Points, in no order, along strands that fork, close into loops and pass close to each other.
Points whose rows are less than 80.4 apart are linked; no others are. Some points are linked to none.
J_685: [ -4  45  44  11  13  21 -12   5 -25   4   7 -37   4   2  48   0  24   6
 -27 -45 -10  15 -24   3]
J_355: [-10 -32 -34 -21  10  10  15  64  25  -2  -6 -14  -2  -1 -39  -8   7 -35
  -9 -18  10 -24   1 -34]
J_208: [ -4   5 -12 -17  11   3  -4   0 -19  21  49  38  13  11  -7  -2   0 -43
 -33  25  -7  23 -20  10]
J_844: [ -8  12  32  13  13 -14   2 -10 -42  24  45  31  26  19  13 -24   7   4
 -24 -13 -16  26 -41  21]
J_489: [-16  27  58  13 -10  -7  52 -22 -10   1  18 -11  30 -24  25  25  15 -17
  48 -11  29  19  -7  28]
J_412: [  8 -12 -11  16  -3  -1  -8  13  24 -24 -53 -25  -1  -6  -7 -19  12  33
  12  -8  17 -40  21 -22]
J_527: [ -5  12  -8  14  38  12  19  28  19 -30  39 -36  25 -10  38  47   1 -44
  20  -1  10  -9 -19 -23]
J_387: [ 10 -18 -16  20   4  -7 -25 -35  10 -12 -17  16 -13  11 -17  -2 -24  52
   4  27 -23 -21  27  -6]
J_313: [ -7  13   8  21 -23  -3   5  -7  -4  15   0  14   2  10  -1 -15 -33  17
  20  25  26 -22   4 -11]
J_512: [ -9 -50 -23 -22  -8  -5   1   8  19  12 -62   3 -19  -1 -49 -29  27  -6
  -9  -8  17 -15  19  -3]
J_922: [  3 -53 -28 -54   2  25 -19  24  25  13 -12   2 -14  19 -37  -2   4  -6
 -41 -15 -28   5  21   4]
J_613: [  1  23  19  46  14 -18  10 -24 -15 -20  33 -12  14  -1  30  34 -55  37
  51  13 -12   2  -1 -20]
J_633: [ -1   8 -27   5  -7  29  -1 -19  28 -20  26  -8 -19   1  19  51 -36 -29
  18  49   5  -8  14   7]
J_326: [-12  17  20  24  12  -5  24  35  -8   2 -23 -30   6 -12  19 -14  28   7
  13 -39  22  -9 -23  -7]
J_66: [-22  29  26 -19 -17  11  29  -5 -20  31  46  16  18  -1  12  21   4 -50
  -6  26  31  26 -19  16]
J_580: [  5   2  27  15 -11 -13  15 -12  15 -32 -18 -18  28 -18  30  11  41 -11
  25   8  23  -2 -16  32]
J_532: [-16   0 -23 -10  -4   2   7  13 -18  43  27  43 -16  18 -19 -12 -25 -31
 -22  20   7   9 -12  -4]
J_721: [ 12 -44   7 -16   4 -40   4 -20  -9 -30  10  33  42  -5 -42   7  24   0
  -2  14 -22  26  -6  17]
J_511: [  2   3  13  36  -1 -13  10  25   8 -16 -43 -29   6  -5  11 -26  19  37
  19 -25  21 -30  -4 -16]
J_213: [ -5   2  23  22  16 -18  20  37 -15  -8   3 -14  28   3   2 -26  31  17
  -4 -50   3  -3 -30  -9]
J_562: [ 11  -7 -30   8 -16  20 -37 -14  22 -13 -14   5 -25  21   5   3 -22  18
  -8  28 -13 -25  15   5]
J_966: [-21  48  37  15  -9  28 -21   5 -15   3  -7 -40 -14  28  51   4   9 -10
 -23 -11   7  -7 -37  -8]
J_10: [  6  16  46  35  -5 -17  -2 -34 -34  -9  29   8  20   1  27   8 -13  36
  25   3 -19  17 -26  23]
J_361: [  6   7 -10  13  24  -1   7  -7  -1   5 -41 -14 -29 -37  -2  -4  15  22
  17 -22  -1   4  27  -9]
J_415: [-10  28 -35  15  -4  11 -28   9  -8  22 -15  -4 -58  17   9 -13 -42  18
  -2   1  -3 -22   6 -27]
J_304: [-16 -52 -33 -43  10  22 -10   9  12  36 -24  -9 -41   1 -50  -3   1  16
 -29 -13 -24  11  31   1]
J_530: [  6 -16   4  -7  -1 -15  18   6  28 -34 -11 -16  21 -21   0  14  53 -38
  19   7  26  -4 -14  24]
J_382: [ -3   2  28   9 -44  -5  -3 -10  12 -29  18  14  46  29  18   6 -11   2
  17  34  31 -30 -22  13]
J_523: [-15  -2  27   8 -20 -22  29 -10 -15  38 -32  16  -5 -14 -11 -48   9  -4
  18   6  50  -6   5  -1]
J_170: [  8  26  23  22   3  -4 -23 -19 -17  -8  12  -1   3   4  34   6   4  27
   1   0 -17  10 -24  18]
J_225: [-17 -27 -37 -16   7  20  -1   0  19  31 -40 -18 -60 -10 -30 -11 -13   0
  -8  -7  -9   2  39 -16]
J_126: [ 13   2 -26 -41   0  39  -9  31  19  15  -7 -29 -47  -9  -3  10 -26 -23
 -22 -25 -27   9  33 -19]
J_824: [-11 -44  -7   5  22 -30  18   5  -6  -1 -31  17  24 -15 -58 -11  16  33
  -2   1   8 -24  12 -18]
J_945: [ -4 -23 -11   6  -4 -13  17  -4   8 -24  27  20  29   2 -24  16 -34  14
  23  33   0 -11  12 -21]
J_253: [-14  31  50  20 -18   2  32 -33  -4  13  15 -13  12 -19  25  13 -12   3
  52   3  43   6  14  11]
J_723: [-25  18  22   8 -29   1  31 -10 -11  33 -22  -6  -8 -12   8 -23  -5 -28
  19  11  60  -7  -3   5]
J_910: [ -1 -12  26  19  24 -27  13  16 -23 -23  34  -5  57   9  10 -18  32  -1
 -11 -36 -16  16 -38   3]
J_437: [-20  23 -16  12  -1  16  -2  26  -3   4  -8 -26 -19   9  25   3  -9 -18
   0   0  23 -21 -16 -23]
J_934: [  0  -7 -17  -4  35  -7  12  21 -21  22   1  11 -21 -28 -34   4  15   8
 -12 -21 -21  28   6  -7]
J_717: [ 19 -11 -15 -13  37   6   1  24  -3  -1   1  -7 -10 -20 -24  11  -1  28
 -15 -32 -43  11  25 -21]
J_540: [  9 -22  -8 -21  -8   0   8 -28  10 -13  28  24   3  -7 -19  31  -2 -24
  10  34 -20  30  15  29]
J_614: [ 38  23  -1 -52 -12  34 -20  16   3  12 -17 -25 -32  -8  20  -7 -24 -10
 -46 -27 -34   8  25  -1]
J_984: [-11 -10 -24 -17  14  -5  13  57  -9  22  -3   2 -10   1 -31 -25   4 -21
 -24 -31   4  -6  -6 -36]
J_211: [ -6 -33 -40 -15  12  26   6  36  44 -15  -1 -27 -14   1 -22  23  -7 -25
  -2  -1  -5 -22  17 -24]
J_784: [ 23 -21 -21 -33 -18   8 -41  -4  22  -5 -19  25   0  23 -10 -11  26  -5
 -28  -7 -16   3   0  31]
J_502: [  5  15 -23  -5 -20  31 -44 -10  18 -10  -4  -8 -26  21  26  16 -13 -14
 -17  28  -1 -16  -2   8]
J_65: [-13  30  21   2 -33   4   1 -34  -7  21 -33 -10 -27 -20  25 -13  11 -21
  17  28  43   1   2  28]
J_377: [ 11 -18  13  -9  -2 -27   1 -11 -10 -21  28  32  47   6  -7  -4  27 -14
 -14   9  -8  18 -21  24]
J_678: [ 26 -20  -9 -34 -12   1 -22   1  30 -33  -9   0  16   1  -2  -3  47 -20
 -25  -8  -7   8   2  34]
J_885: [ -9  18 -38 -13 -13  12 -15   5  -2  27 -45 -24 -69  -6   2 -20 -16  -5
  -8 -18   6 -10  19 -21]
J_88: [-19 -19 -28 -19 -19   2  -2   5  -3  39 -14  38 -22  26 -29 -26 -23 -24
 -14  18  17 -10  -3  -7]
J_499: [ 25   4  -9 -17  23  10 -14  14   5 -16  20 -11   7 -10   5  12  10   1
 -26 -29 -37  20   9  -5]
J_693: [ 23 -19 -11 -12   7  -6 -15 -39  12 -32  17   7  -1 -18  -2  37  11  -7
   6  15 -41  38  11  31]
J_498: [ -6 -27 -38 -34  -9  37   0  28  41   5 -34 -45 -45  -1 -14   2 -18 -18
  -5 -14  -2 -14  35 -22]
J_345: [ 10  -9  23  13   2 -20  29 -36  24 -34 -22 -12  23 -34  13  21  13  -3
  53  18  24  -2  17  21]
J_202: [  1  16   4  11  31 -16  15  -5 -24  13  24  16  -7 -27   2  11  13   2
   1 -12 -21  41 -11  13]
J_285: [ -5 -16  -4   5 -14  -4   7 -34  12   0  16  20  12   2 -31   5 -52  34
  28  36  12 -18  51 -30]
J_940: [-13  11  22  40  31 -24  40   6 -42  21  28   9   5 -13  -2  -2 -21  35
  26 -12  -8  13 -14 -17]
J_974: [  4  28  10   2 -23   4 -28 -25 -11  12 -33   1 -24   0  28 -15  26  -1
  -2  10  15   4 -13  32]
J_317: [ -3  19  16  18  21 -17  33 -12 -38  18  46  18   2 -25   4  23 -21   6
  23   5 -16  38  -6   2]
J_703: [  8   4  17  13  21  -9  -6  17  -1 -45  33 -29  56   8  32   1  19  -5
  -1 -24 -15   2 -29 -12]
J_632: [ 14 -12  13   0 -10 -27 -14 -31 -19   4   2  52  23  12 -26 -18  -9  46
   9  17 -15   0  -1  13]
J_140: [ 13 -32  -2 -16  22 -29  -5 -12 -13 -13  -3  26  17 -17 -36   2  39  17
 -18 -14 -37  30   2  13]
J_780: [-10 -58 -32 -39   0   7  -5   9  26  10  -7  26  -7  21 -44  -7  13 -33
 -25  14  -5  -2   6  15]
J_978: [ -3  29  -7 -35 -12  13   8  47  -3  18 -30 -45 -23 -15  22  -8   3 -34
 -14 -43  17  -4  -1 -27]
J_471: [ -9 -37 -23  -9 -10   4  19   9  24 -25  39  17  24  13 -30  31 -30 -26
  16  42   4 -18  11 -13]
J_985: [ 30  16   5 -15  12  13 -21  11   9 -39  31 -29  44  -1  34   4  14  -3
 -23 -26 -23   8  -3 -11]
J_989: [ 11 -41 -19 -14 -10  -9 -12  19  33 -22 -61  -4  14  13 -33 -24  27  19
  -9  -9  21 -39  12 -10]
J_364: [  8  22  -4  29   5   2 -11  -7   5 -23   0 -12  -8  -1  28  15  -4  18
  18   4  -4  -4  -4   4]
J_194: [  6  -8   2  13  -7 -12 -20 -52   5  15  -9  26  -9   7 -26 -17 -48  54
  11  33   3 -19  40 -13]
J_278: [  1   5  37 -11   1 -11  -2 -25 -22   1  43  27  52  22  18 -14  27 -30
 -27  10  -1  27 -38  33]
J_493: [-17  22  -3   9  22  19  14  43   9 -14  26 -37   8   2  30  20   7 -43
  -6 -15  22 -10 -26 -23]
J_440: [  1  10  24   1 -11 -11  33 -43  10   1   2   2  11 -42   6  13  -4   3
  52  15  33  16  36   8]
J_55: [-20  40  15  19 -14  25  -7   4  -1  -7 -21 -39 -14  15  47  11   2 -14
   0  15  31 -27 -23  -3]
J_587: [ 20 -24  -4 -15  26 -17 -11 -36  -6 -15  -4  12  -8 -26 -24  31  22  18
   0  -3 -53  49  17  27]
J_210: [  6   4   3 -29 -10  -2   8 -27 -11   3  66  39  22  -2  -1  28 -12 -37
 -12  34 -14  36   0  23]
J_687: [  9  23   1  -5 -14  -8 -28  -9 -22  29 -45   0 -39   1  10 -31  23  15
 -14 -22   1  10  -4  17]
J_157: [-23  25  26  -6 -10   7  17   6 -15  13  13   2   8   5  23   0  20 -45
 -19  11  29  13 -37  17]
J_64: [  9   1  13  11   2 -23  -5 -20 -23  24 -39  21 -11 -18 -13 -38  35  34
  -2 -14  -5  15  -2  20]
J_391: [ -2 -12 -23 -10 -33  22   1 -15  26 -10  32  17   4  20  -9  26 -42 -25
  14  55  12 -17  22   4]
J_321: [  8  19  -6 -31   3   8   8  55 -15  26   3 -23 -12  -4   4 -27 -12 -22
 -37 -48  -7   0  -2 -38]
J_472: [ 11  -4  11  11  -6 -25 -21 -11 -17  10 -20  37  10  13  -9 -30  19  34
  -5  -4  -7  -1 -16  16]
J_297: [-12   9  -2  49  33 -16  27  20 -17   4   2  -5   3  -8  -6  -7 -17  43
  26 -17  -5 -15  -6 -35]
J_2: [  8 -32 -14  -6   1 -10   4   9  30 -39 -10  -6  21  -3 -14  10  37 -14
   5   3   4 -14   2   7]
J_439: [ 32 -17  -9 -28 -16  10 -52  -1  18  -8 -34  10  -8  26  -9 -17   9  36
 -30 -16 -34 -10  20  11]
J_697: [ -8  31 -18   2  -6  35 -12 -10  12  -4   4 -17 -36  -2  33  39 -20 -38
   0  40  12  -5   0   5]
J_134: [ -6  18 -31  28  10   5 -19  34  -6   9   9  -3 -21  29  -2 -15 -38  25
 -10  -3  -8 -27  -6 -42]
J_828: [ 19  10  14   5 -24 -10 -37 -58   1  25  -8  49  -7  13 -16 -23 -24  45
  15  27  -9  -8  24  19]
J_118: [-26  11  28   4 -11  -1  49  16  -9  19   1  -6   8 -12   8  -4  18 -48
  16   2  52   1 -21  16]
J_57: [-14  27  48  40  -8 -13  18 -24 -26   0  49  -5  22   9  20  16 -49  39
  42   0  -2   4 -10  -7]
J_588: [  8  12 -18  38  24   0  -3  -7   7 -24  12 -19  -8  -8  28  34 -36  22
  35   9 -18 -11   8 -23]
J_436: [-18  27  45  25  16   3   3  -3 -42  21  23  -2   7  17  28 -15  22  -5
 -30 -31  -8  24 -41  18]
J_763: [ 37  12 -13 -32 -24  29 -53  -1  14   1 -16  -9 -29  13  17  -7 -13  18
 -38 -17 -35  -1  21  10]
J_967: [ -7 -38 -27 -13  -1  -4  -6  18   8  11  -9  40   6  27 -42 -16  -2  -8
 -21  11   5 -20  -1  -4]
J_596: [ -1  -1 -19  37  14  -5   0  35   6 -17  -3  -9   7  11  -5  -5 -22  37
  15  -3  -4 -32  -4 -43]

How many points has the smallest loop of links through each point below? Write none if it is on no loop.
J_285 => 10
J_170 => 6
J_703 => none

A piece is all that can be reached along the links. How many separate loops has the piece of each point below (a circle has one, a figure eight two, a Y none), and how many tips (points with one link)?
J_387 => loops 1, tips 2
J_489 => loops 0, tips 4
J_170 => loops 1, tips 0

Name the points in between on the shortest way along the links from the first point to the second, in order.
J_194 / J_723 => J_828 > J_632 > J_472 > J_64 > J_687 > J_974 > J_65
J_377 / J_940 => J_721 > J_140 > J_587 > J_693 > J_540 > J_210 > J_208 > J_532 > J_88 > J_967 > J_780 > J_922 > J_304 > J_225 > J_885 > J_415 > J_134 > J_596 > J_297
J_985 / J_885 => J_499 > J_717 > J_934 > J_202 > J_317 > J_940 > J_297 > J_596 > J_134 > J_415
J_989 / J_499 => J_412 > J_511 > J_326 > J_213 > J_910 > J_703 > J_985
J_530 / J_984 => J_2 > J_678 > J_784 > J_439 > J_763 > J_614 > J_126 > J_498 > J_211 > J_355
J_210 / J_493 => J_540 > J_693 > J_587 > J_140 > J_721 > J_377 > J_278 > J_844 > J_436 > J_685 > J_966 > J_55 > J_437
